Each scene shows the same named points in several views. A view is turned or mirrored, shifted and resized as a whole, has a little noise and may leave points out.
In the rows, 128 means zero.

Scene 1
View 1
<91>: [ 94 132 144 110 153 117 148 137 101 162 113  86 144 151 141  69 106 113
 130  99 105]
<138>: [ 88 134 151 103 147 107 138 122 122 161 123  78 128 148 150  61 106 109
 136  85 105]
<154>: [ 89  83 146 157 123 122 138 189 114 117  82 116 153 161 167  80  88 158
 124  94  92]
<169>: [109 118 137 132 148 124 161 165  85 151 101  97 157 161 136  78 106 121
 116 110 103]
<199>: [109 100 147 120 127 136 170 139 120 163 116  73 123 193 187  94  84 102
 146  69 103]
<133>: [ 81 128 145 112 147 102 123 140 119 137 112  99 147 124 136  54 111 132
 123 103 100]
<168>: [ 82 141 134 119 163  96 112 165  91 128  98 114 180 100 101  52 128 147
 103 130  99]
<130>: [103 117 144 124 141 130 159 149 100 160 104  89 142 172 150  84  94 111
 128  92 104]
<192>: [ 73 130 142 118 151  89 106 150 112 130 106 109 160 109 124  52 119 144
 118 112  96]
<204>: [128 123 134 118 159 145 195 139  68 187 111  75 141 196 145  97  98  84
 123 101 116]
<197>: [118 117 129 144 163 129 166 179  60 152  88 105 177 157 118  87 113 127
 100 131 104]
<163>: [ 33 131 155 116 133  63  50 151 163  93  98 128 159  63 125  19 124 184
 121 106  85]
View 2
<154>: [106 118 149 110 145 117 120 121 117 136 111  87 151 115 166 115 146 107
 138 127 148]
<163>: [132 131 216 146 119 158 111 107 141 158  50 107 165 137 133 105 207 136
  90 139 148]
<168>: [107 114 188 121  91 125 123 136 112 153  77 108 137 157 132 119 176  92
 121 155 139]
<133>: [114 133 171 136 117 139 123 123 118 144 101 111 125 149 138 127 160 111
 130 154 138]
<192>: [117 119 193 130 104 137 117 125 120 152  74 107 152 144 137 116 184 111
 113 146 145]
<138>: [117 146 144 151 119 143 131 125 112 138 132 121  96 161 132 141 137 117
 146 170 128]
<130>: [105 130 132 129 128 123 129 132 109 135 132 105 113 143 147 133 133 103
 154 154 136]
<91>: [115 136 149 139 115 134 126 126 109 141 121 113 110 152 136 135 144 107
 143 161 133]
<199>: [112 147 115 141 148 132 131 120 118 128 157 105 106 131 156 136 114 120
 160 155 134]
View 3
<130>: [175 122 147 106 153  76 121 135 139 125 195 181 105 119  38 191 189  88
 142 160 148]
<168>: [168 162 142  58 127 142 128 115 147  75 154 127  98 128  37 166 180 110
 104 140 156]
<163>: [156 200 125  70 157 183 120 163 138  61 109  79 106 129  41 100 106 180
 113  86 143]
<204>: [185 111 139 107 144  38 134 117 140 131 227 212 102 100  47 212 225  50
 142 184 154]
<192>: [163 178 133  64 136 152 122 136 145  73 136 109 102 126  39 139 152 141
 108 120 151]
<169>: [172 137 150  76 134 116 123 124 139  97 173 153  94 130  39 186 187  99
 124 151 153]
<91>: [177 144 125  99 150  77 132 137 146 110 186 171 110 104  50 165 182  94
 139 152 145]
<138>: [174 150 122 113 163  63 132 150 139 119 185 172 118  94  52 151 165 112
 152 139 144]
<197>: [177 121 159  64 122 114 121  94 148  91 193 165  83 130  31 216 220  62
 107 173 164]
<199>: [168 100 158 145 180  48 113 157 126 142 209 211 101 114  40 195 179  94
 179 159 144]
<133>: [172 163 127  88 148 108 131 139 143  97 164 143 108 113  46 151 163 117
 130 131 146]
<154>: [155 116 194  99 160 144  95 146 129 106 169 158  76 163  22 209 166 124
 140 148 156]
View 4
<91>: [137 135 129 134 116 103  92 163 109 152 134 132 137 139 140 143 120 116
 125 114 131]
<130>: [135 141 110 132 107  97  89 166 104 137 128 134 143 132 137 143 113 118
 130 119 125]
<154>: [116 144 108 138 118 105  93 143 113 110 127 114 142 121 156 152  90 136
 114 132  82]
<199>: [119 164 106 127  93  95  97 166 113 128 101 136 128 116 118 134 115 114
 137 119 136]
<192>: [131 113 153 138 149 124  99 139 119 150 155 111 136 144 172 154 101 133
  99 120  93]
<133>: [128 126 142 137 130 114  99 153 115 151 144 118 133 138 154 147 111 122
 112 116 117]
<204>: [145 153  88 132  96  80  84 184  97 144 131 148 153 133 126 143 128 109
 149 115 142]
<163>: [115 103 186 140 163 143 114 120 133 154 152  91 113 142 181 153  94 138
  77 116  84]
<169>: [136 129 116 137 125 103  90 157 106 138 146 123 148 138 157 155 105 128
 121 123 105]
<197>: [150 131  94 140 118  88  82 168  94 133 155 134 170 143 161 162 111 125
 131 121 103]
View 5
<154>: [101 151 156 149 107 164 156 122  97 127 128  97  74  70 152 144 178 149
 140 136 134]
<192>: [ 98 199 101 148 104 143 143 125 131 146 126 110 129 124 182 118 170 129
 109 129 126]
<138>: [109 147 141 106 112 146 139 103 130 111 138  85 132 102 138  93 134 158
  94 178 113]
<168>: [ 88 183 102 129  85 161 142 129 153 145 118 116 121 118 203 101 184 136
 111 130 117]
<130>: [107 126 158 102  94 170 150 115 129 111 137  93  95  72 151 101 158 165
 118 175 111]
<163>: [102 239  84 182 126 114 139 122 110 158 125 116 155 149 170 140 150 107
  96 112 148]
<91>: [107 142 143 102  98 157 141 111 136 112 136  91 119  92 158  87 150 161
 104 173 107]
<204>: [108  91 170  70  82 186 149 114 151  97 137  86  88  57 152  70 161 185
 117 196  95]
<197>: [ 93 129 137 105  70 189 152 133 149 127 124 108  75  73 194  94 199 162
 131 150 114]
<169>: [ 98 149 135 120  93 167 147 125 133 129 128 103  99  89 172 105 177 150
 120 152 118]
<133>: [103 168 126 125 102 149 141 117 133 128 130  99 127 108 165 103 156 148
 102 153 120]

Which points are out of place in each view (at most two, in the order of its rows)? Write - if all are in place.
view 1 -> <169>, <192>
view 2 -> <138>
view 3 -> <168>
view 4 -> -
view 5 -> -

Scene 2
View 1
<220>: [108 123 127 118 132 118 136 113 122 141 130 133 116 109 134 112 147 144
 100 148 115]
<108>: [119 125 104 129 153 124 127 128 118 167 183 166  71  92 101 128 176 151
 119 119 157]
<233>: [111 123 101 131 157 119 130 121 118 169 176 153  85  93 110 130 172 144
 115 121 142]
<238>: [133 133 115 111 132 119 120 146 119 140 169 148  71  96 114 112 158 165
 124 147 142]
<175>: [ 95 109 144 128 129 120 142  95 131 137 108 137 124 117 134 114 148 149
  76 151 110]
<47>: [128 129 134 104 111 114 125 137 122 117 123 119 104 110 138  93 138 165
 106 171 109]
<11>: [121 114 163 113  97 125 127 126 141  96 107 145  85 121 124  94 144 190
  72 178 117]
<94>: [125 129 129 110 121 112 128 136 125 128 135 129  94 107 134 101 146 161
 111 159 120]
<75>: [110 124 100 130 157 121 129 120 116 169 178 155  87  93 110 131 169 143
 117 120 145]
<126>: [ 92 109 129 132 139 122 142  95 126 152 121 141 124 109 130 122 154 141
  83 139 116]
<248>: [ 92 119 112 126 156 111 142  95 116 164 134 124 141 105 142 126 147 121
 101 131 107]
<37>: [149 154 104  92 119 100 113 168 113 132 160 112  89  95 139  96 139 159
 147 162 121]
<153>: [133 147 108  93 123  95 125 146 111 137 136  97 128 104 155 100 130 142
 142 169  97]
<132>: [114 119 132 123 127 126 127 120 130 137 144 157  80 109 111 114 163 169
  95 141 138]
<228>: [140 141 101 110 140 115 117 155 116 151 181 144  70  89 114 113 161 160
 135 138 145]
View 2
<11>: [155 153 160  90 134 111 145 172 104 109 165 153  73 130 145  78 148 119
 117 173 115]
<175>: [175 109 106 112 130 124 143 160  89 130 135 135 119 115 135 103 160 147
 133 143  86]
<132>: [161 154 111 128 105 115 139 162 126 146 166 149 108 136 123  73 160 167
 137 146 145]
<228>: [176 151 117 173 100 127 138 169 148 157 200 159 122 159 112  74 153 216
 113 143 181]
<75>: [178 133  83 151 101 133 139 163 131 167 161 148 137 134 115  89 165 203
 135 130 146]
<220>: [181 115 112 134 124 127 144 163 105 135 159 138 122 128 130 105 152 174
 116 144 109]
<47>: [179 128 154 136 136 130 149 170 108 114 182 144 100 142 129 104 141 159
  92 162 120]
<248>: [197  88  77 147 121 136 145 156  97 155 140 130 148 116 123 123 162 193
 124 125  92]
<238>: [171 154 121 157 105 127 140 167 142 153 193 155 113 154 117  77 153 197
 114 147 173]
<37>: [194 129 159 179 128 144 152 168 134 127 216 150 107 165 118 104 137 208
  68 152 161]
<233>: [170 145  57 152  84 119 126 153 134 186 152 151 144 127 111  70 175 209
 161 123 155]
<108>: [168 159  82 158  85 120 133 159 145 178 175 158 132 141 112  65 168 210
 145 132 176]
<126>: [168 117  98 107 122 116 141 161  96 143 135 142 119 115 136  97 161 146
 143 141  90]
View 3
<94>: [116 110 127 123  90 106 116 136 100 152 152 135  94  90 100 157  90 141
 136 116 118]
<47>: [122 107 120 123  84  96 117 129  95 146 159 126  76  96  97 152  88 139
 135 103 116]
<220>: [104 105 121 142  87 114 114 117 112 164 140 141 112 111  91 154  92 129
 148 113 102]
<37>: [124 126 152 102  91 124 107 188  82 158 183 122 109  67 120 176  88 140
 121 137 137]
<153>: [102 110 138 122  82 113 109 135  73 162 197 101 102 100  93 177  79 143
 142  95 101]
<238>: [129 115 137 113  95 118 113 164 102 152 146 144 104  77 118 161  95 140
 129 140 133]
<11>: [142 102 101 121  88  80 122 108 121 130 116 150  48  90 105 129 101 141
 138 111 133]
<233>: [100 113 141 139 106 146 109 154 124 179 120 159 161 100 108 164  98 119
 144 162 112]
<175>: [102  98 104 151  87 101 117  85 122 156 121 142  98 126  85 144  96 131
 154 106  94]
<126>: [104 100 108 154  89 105 120  91 129 162 112 154 109 122  90 139  98 124
 153 114 100]
<248>: [ 79 105 128 159  88 129 110 102 112 177 142 134 144 135  81 166  86 124
 161 107  79]
<228>: [121 120 148 115 102 138 108 181 105 168 147 143 136  74 123 173  95 134
 126 156 129]
<132>: [123 111 125 133  98 117 116 134 126 159 115 163 110  91 110 145 103 129
 135 144 120]
<75>: [ 98 117 142 138 102 145 109 154 129 183 123 160 161 102 109 164 101 123
 142 159 109]
<108>: [107 121 144 132 107 143 110 167 127 180 115 167 158  90 119 160 103 121
 136 171 123]
View 4
<233>: [123 165 128 153 137  94 135 143 134  63 121 160 125 131 185 160 115 122
 129  81 142]
<75>: [126 168 127 152 138  95 134 145 136  65 123 158 126 133 185 161 117 120
 129  79 138]
<175>: [111 125 171 108 112 133 154 134 113 118 109 132 141 137 133 166  91 126
 135 137 137]
<228>: [134 194 144 176 132  95 112 154 138  76 155 178 129 139 151 156 112 128
 135  64 168]
<47>: [123 161 188 142 108 132 125 148 121 121 146 156 145 139  94 159  84 136
 135 117 167]
<108>: [135 174 123 147 145  92 124 145 133  59 134 160 119 137 181 159 120 120
 136  67 150]
<153>: [108 179 198 186  84 119 129 166 144 134 143 179 155 131 120 172  89 138
 114 122 160]
<126>: [119 124 163 102 122 132 151 128 109 106 104 131 139 136 138 164  97 122
 136 131 132]
<11>: [137 145 189 110 120 146 119 140 105 128 152 138 143 150  64 151  78 133
 156 121 170]
<132>: [136 156 146 120 138 112 126 138 118  82 133 144 130 142 135 154 103 127
 147  88 152]
<238>: [142 184 148 156 133 102 114 149 132  78 155 165 129 144 138 155 107 128
 140  76 167]
<248>: [ 96 141 164 143 101 113 163 149 131 110  94 150 145 124 178 174 105 126
 112 132 128]
<37>: [128 201 183 188 104 110 113 171 142 114 168 188 144 136 115 163  96 142
 130  87 178]
<94>: [128 168 176 147 114 121 124 151 126 107 140 159 139 139 113 157  95 136
 138 104 163]
View 5
<228>: [144 155 152 145  53 137 110 105 175 139 200  92  50 105 200 107 141 122
 156  89 169]
<238>: [132 125 151 156  73 140 113 123 141 140 174 100  90 118 178 108 150 139
 116 117 150]
<233>: [119 125 116 127  76 113 132 132 175 118 186 108  33 103 119 100 148 146
 131 133 144]
<220>: [ 94  75 140 161 124  95  91 141 129 142 139 137 110 118  92 110 151 149
 101 156 158]
<175>: [ 74  54 134 158 145  88  99 165 114 132 121 148 129 123  59 107 154 158
  77 177 146]
<132>: [116  93 132 154  96 136 140 148 128 124 149 109 106 124 136 104 151 153
  90 151 128]
<75>: [112 124 119 126  78 109 131 137 177 117 188 109  32 103 118  94 147 142
 132 131 145]
<37>: [121 126 191 188  88 123  52 107 134 180 159 116 139 127 197 126 148 117
 145  90 205]
<47>: [102  78 165 190 122 119  73 138  99 159 117 134 169 138 146 123 147 139
  94 130 169]
<94>: [105  94 156 178 109 117  90 134 118 153 139 123 139 133 149 122 151 139
 106 126 162]
<11>: [ 98  61 148 186 120 150 123 167  70 148  96 118 197 152 150 123 158 166
  42 169 123]
<153>: [ 90 101 182 190 121  87  18 114 129 183 148 147 142 123 136 129 149 115
 145 101 226]
View 6
<94>: [149 133 114 108 119 126  65 124  99 158 171  86 146 130 143 123 103  54
 146  91 130]
<220>: [163 113 111 132 120 115  79 127 112 158 156  99 180 121 116 160 118  66
 162 108 151]
<248>: [181  98 122 158 119 131  89 132 108 176 148 119 216  84 107 202 140  99
 208 140 170]
<132>: [136  92  95  95 125  66  69 140 114 172 130 101 131 110 117 154  99  47
 111 102 141]
<238>: [128 108 128  71 112  93  70 144  92 198 134  95  96  81 169 142  78  47
 134  84 128]
<11>: [132 122  62 118 141  82  61 103 122 109 174  78 149 213 103 103 101  33
  71  78 128]
<37>: [142 157 149  81 112 160  45 127  64 189 182  80 113  97 219 100  76  58
 178  65 124]
<75>: [148  81 134  94 110  76  87 157 110 218  99 123 118  34 133 197 105  67
 159 119 155]
<153>: [170 161 144 125 122 187  58 115  73 170 195  82 176 118 196 119 106  80
 207  80 133]
<228>: [124 115 148  62 106 106  63 150  80 220 127 103  86  58 183 138  79  46
 150  84 132]
<175>: [176 107  82 156 130 109  89 115 126 132 156 104 208 146  80 169 131  69
 145 123 152]
<126>: [165  88  79 150 127  84  92 121 132 135 150 108 195 142  70 182 130  67
 128 129 155]
<47>: [147 151  92 133 130 140  59 101 103 119 205  73 173 190 144  98 104  50
 134  78 128]
<233>: [139  80 132  88 109  77  92 160 108 219 105 122 126  37 129 195 100  66
 158 122 151]
<108>: [131  77 137  64 105  62  85 161 107 229  91 120  95  37 134 183  90  53
 133 115 147]

Which points are out of place in each view (at most two, in the order of its rows)? Write - if all are in place.
view 1 -> <126>
view 2 -> <75>, <233>
view 3 -> <37>, <238>
view 4 -> <11>
view 5 -> <228>
view 6 -> <47>

Scene 3
View 1
<99>: [176 101 132 145 113 141 146 160 144 131 132 130 144 147 137 136 111 122
 115 106 108]
<266>: [134 119  96 118 148 143 160 145 119 131 165 133 130 137 152 148 144 143
 128 105 123]
<251>: [160  92 133 149 149 145 128 154 127 132 150 122 121 138 144 124 106 148
 134 104 130]
<297>: [152 104 117 136 144 144 143 148 123 132 156 128 128 139 147 135 123 144
 127 102 126]
<191>: [163 113 119 134 126 138 156 149 135 127 149 129 138 147 141 136 121 135
 113 100 120]
<116>: [155 108 118 139 152 135 141 139 119 125 167 118 118 144 145 123 116 157
 119  96 143]
<84>: [140 127  93 114 138 138 166 140 119 127 165 133 133 142 146 148 146 143
 116 100 126]
<112>: [156 124 102 124 128 134 165 140 127 126 156 130 138 145 142 141 135 136
 108  98 122]
<4>: [139 125  95 120 147 136 162 138 115 126 169 128 125 143 146 140 142 148
 116  98 133]
<260>: [135 123  97 118 145 141 162 142 117 128 165 133 132 140 148 147 144 143
 124 102 124]
<81>: [148 116 106 128 147 136 153 140 118 126 166 124 125 142 148 135 132 153
 119  97 135]
<49>: [153 105 118 135 141 143 146 150 126 131 153 131 130 140 145 136 124 141
 126 103 122]
<256>: [145 128  95 119 146 131 163 133 115 123 173 122 125 146 146 135 137 155
 109  94 140]
<101>: [160 109 118 140 142 134 143 143 123 125 160 119 124 146 144 126 116 151
 117  96 135]
<60>: [132 111 105 124 154 147 151 146 116 133 162 132 126 135 153 143 140 147
 136 105 124]
<39>: [147 115 106 124 132 145 160 152 129 131 150 136 140 140 145 147 135 131
 126 107 111]
<8>: [183 118 121 137 102 127 160 149 145 123 140 129 147 157 128 135 114 125
  93  96 117]
<292>: [143  95 126 139 159 150 135 154 119 136 155 126 119 137 152 133 118 148
 142 107 127]
<45>: [163 107 124 141 134 136 145 149 130 127 151 124 132 145 142 130 115 141
 117 100 127]
<180>: [156 120 106 129 135 133 158 139 125 126 160 126 130 146 142 135 130 146
 110  96 131]
View 2
<101>: [139 161 193 174  95 128 110 126 121  77 117 126 116  91  97 112 136 140
 122 113 145]
<39>: [120 156 181 160 120  81  88 137 103 100 132 129 115  77 118 111 117 159
 111 167 181]
<8>: [169 169 183 129 109  77  85 128 118  86 137 116 130  17 123 104 145 102
  80 121 154]
<180>: [137 161 162 160  88 126  94 157 114  72 128 123 101 101 101 111 148 136
 108 123 141]
<49>: [125 161 203 170 111 109 105 124 116  89 118 129 119  83 102 109 121 151
 120 141 167]
<45>: [141 162 203 166 104 112 103 119 124  84 117 123 122  68 103 113 133 136
 115 118 158]
<251>: [134 160 218 176 106 124 113 107 125  86 109 125 126  79  94 109 122 147
 127 116 155]
<84>: [109 154 149 163 103  99  82 171 101  87 137 129  98 109 112 112 129 160
 110 170 166]
<266>: [102 152 168 172 112 102  90 155 105  93 130 132 101 116 107 111 118 175
 124 175 172]
<256>: [119 153 147 169  85 125  88 175 109  74 132 125  88 122 103 113 148 150
 115 142 144]
<116>: [130 162 191 181  91 141 114 129 124  73 112 125 108 113  92 115 139 147
 126 111 141]
<297>: [123 158 201 175 109 113 107 123 116  91 117 132 117  93 100 108 119 158
 126 135 160]
<4>: [124 156 156 161  99 112  89 165 106  78 134 126  98 102 108 110 139 149
 109 146 153]
<112>: [128 160 161 152 103  92  82 157 106  86 134 125 108  77 117 111 136 138
 102 150 162]
<81>: [119 156 171 175  95 122 101 149 113  81 126 127 101 113 102 114 133 155
 121 138 150]
<99>: [152 165 207 143 117  83  95 110 117  96 125 122 135  26 115 105 126 123
  98 127 168]
<191>: [140 162 189 155 109  96  94 131 117  91 127 124 121  56 111 109 129 132
 105 136 159]
View 3
<180>: [135 144 148 100 135 128 137 137 139 120 155  97 156 112 100 151 146 126
 126 130 153]
<4>: [128 137 150 102 136 135 137 133 137 120 147 104 171 106  97 137 148 121
 134 121 150]
<99>: [136 139 143  82 140 118 143 145 140 117 176  77 123 128  96 159 142 131
  99 130 163]
<297>: [134 124 143  91 139 134 145 140 132 129 159  99 160 119 106 143 141 127
 105 128 164]
<81>: [126 129 149  99 138 134 142 134 136 125 150 103 170 110  98 133 145 122
 125 123 156]
<60>: [122 118 145  94 144 136 147 136 133 131 149 104 175 109  99 126 146 121
 119 120 161]
<39>: [121 129 148  83 143 128 147 140 139 121 161  84 147 117  84 135 144 121
 114 114 159]
<8>: [143 159 146  86 134 111 135 143 144 108 178  73 112 125  94 173 146 134
 112 133 153]
<256>: [133 144 149 107 133 135 134 131 136 120 147 107 172 105 100 142 148 122
 141 129 145]
<191>: [135 140 144  88 139 123 142 143 139 119 168  86 136 121  97 155 144 129
 109 128 159]
<266>: [121 125 151  94 141 137 145 135 137 125 151 101 170 109  92 126 148 118
 127 115 157]
<260>: [118 130 150  96 141 134 143 134 137 121 149  98 169 110  89 127 148 117
 131 114 153]
<292>: [134 110 138  92 141 139 150 142 129 139 159 106 170 119 117 136 137 130
  93 135 175]
<116>: [145 132 141 107 133 135 134 137 130 130 155 112 167 114 122 152 143 133
 111 143 161]
<101>: [143 136 141 101 133 132 137 141 133 127 159 103 156 116 116 157 142 132
 108 139 162]
<251>: [142 124 139  93 138 131 144 144 131 132 163  99 152 123 119 152 139 132
  93 140 172]
<112>: [124 148 153  91 139 124 138 134 144 112 157  84 147 113  83 143 151 120
 135 115 147]
<84>: [121 139 151  95 140 132 139 134 141 118 149  95 164 109  87 131 150 118
 137 115 148]
<49>: [135 128 142  91 141 131 147 141 134 127 161  97 153 118 105 145 143 129
 105 131 165]
View 4
<39>: [146 168  87  82 144 146 162 165 134 141 111 140 111 150  95 133 107 153
 113 154 112]
<8>: [155 122  40  85  97 167 149 172 129 116 129 145 132 124  77 116 121 166
  94 183 143]
<45>: [142 135  71  92 135 179 138 144 143 119 114 134  99 134  86 112 114 166
 124 169 130]
<256>: [ 99 162  97  97 147 145 158 146 117 134 134 118  72 121  93 133 120 136
 128 160 154]
<191>: [144 142  66  86 124 166 148 156 139 124 117 138 112 133  85 119 115 160
 112 169 129]
<99>: [161 134  53  83 115 171 142 164 144 119 115 148 124 139  83 112 113 174
 106 173 120]
<251>: [144 138  80  95 147 189 129 134 156 116 108 132  90 141  87 104 113 168
 135 168 119]
<84>: [116 172  95  89 148 132 166 160 120 149 128 128  92 131  97 142 112 138
 117 154 135]
<101>: [126 140  80  96 142 180 135 135 143 117 121 123  83 129  87 111 120 158
 134 172 139]
<260>: [117 173 104  89 161 146 158 147 135 144 119 124  82 138  99 133 112 144
 133 149 129]
<292>: [141 158 100  94 170 186 129 129 160 126 101 129  75 152  97 109 105 163
 145 154 108]
<297>: [137 152  90  93 151 173 140 140 146 127 110 133  86 143  90 117 113 158
 133 161 120]
<116>: [114 143  90 102 150 180 135 127 143 116 119 118  68 127  88 110 120 153
 143 169 143]
<180>: [118 151  80  91 135 153 153 152 130 129 130 127  92 125  88 126 117 149
 123 166 144]
<112>: [129 154  77  86 128 142 162 162 125 132 130 133 104 128  89 132 116 148
 110 164 140]
<60>: [125 175 109  91 169 151 151 142 138 144 110 129  78 148 100 132 106 147
 136 147 117]
<81>: [114 159  94  93 152 157 149 142 131 132 124 123  77 133  92 126 117 147
 131 162 141]
View 5
<266>: [101 145 162 150 134 148 131 135 134 119 128 135 135 113 106 148 137 189
 131 114 132]
<251>: [132 124 144 161 142 130 130 143 133 115 128 138 141 126 134 157 150 149
 107 107 153]
<49>: [124 128 145 158 138 134 136 139 130 117 132 140 139 122 126 152 143 158
 115 114 139]
<191>: [136 124 135 161 137 134 150 137 122 118 137 145 138 125 125 146 136 153
 115 118 130]
<112>: [134 134 140 157 138 142 156 136 119 125 130 144 136 122 110 145 129 167
 126 115 121]
<292>: [113 129 156 158 137 132 117 142 142 113 131 135 140 121 131 158 151 160
 111 109 157]
<84>: [119 143 151 151 135 147 147 135 126 125 130 141 137 117 102 146 130 181
 133 112 120]
<4>: [123 146 154 147 138 146 145 139 129 128 119 137 140 122 103 151 137 180
 129 103 126]
<260>: [113 141 154 151 136 147 142 136 129 123 130 138 136 116 105 147 132 184
 130 111 124]
<99>: [142 114 125 166 137 129 154 138 120 115 144 148 138 125 135 145 135 143
 113 126 131]
<101>: [140 129 144 156 141 132 136 144 128 122 118 139 143 127 124 157 147 155
 110 100 143]
<297>: [123 128 147 156 138 135 132 139 132 116 130 140 140 122 124 153 144 161
 115 110 142]
<180>: [137 136 144 153 139 139 149 141 123 126 123 141 140 123 112 151 137 165
 123 106 129]
<81>: [130 140 152 152 139 141 139 140 130 124 118 138 139 123 111 152 140 172
 123 102 134]
<116>: [138 135 153 154 142 134 132 147 132 126 112 135 143 129 119 160 149 161
 110  91 146]
<60>: [106 138 160 152 135 143 128 136 138 118 131 135 137 117 114 151 139 179
 125 111 139]
<8>: [157 118 118 167 140 130 169 138 108 121 140 153 139 128 126 143 130 141
 114 124 119]
<45>: [139 123 140 160 140 129 142 142 126 120 129 142 141 126 127 153 143 150
 112 110 141]

Which points are out of place in each view (at most two, in the order of its rows)? Write - if all are in place.
view 1 -> <99>, <251>
view 2 -> <180>, <4>
view 3 -> <81>, <112>
view 4 -> <260>
view 5 -> <266>
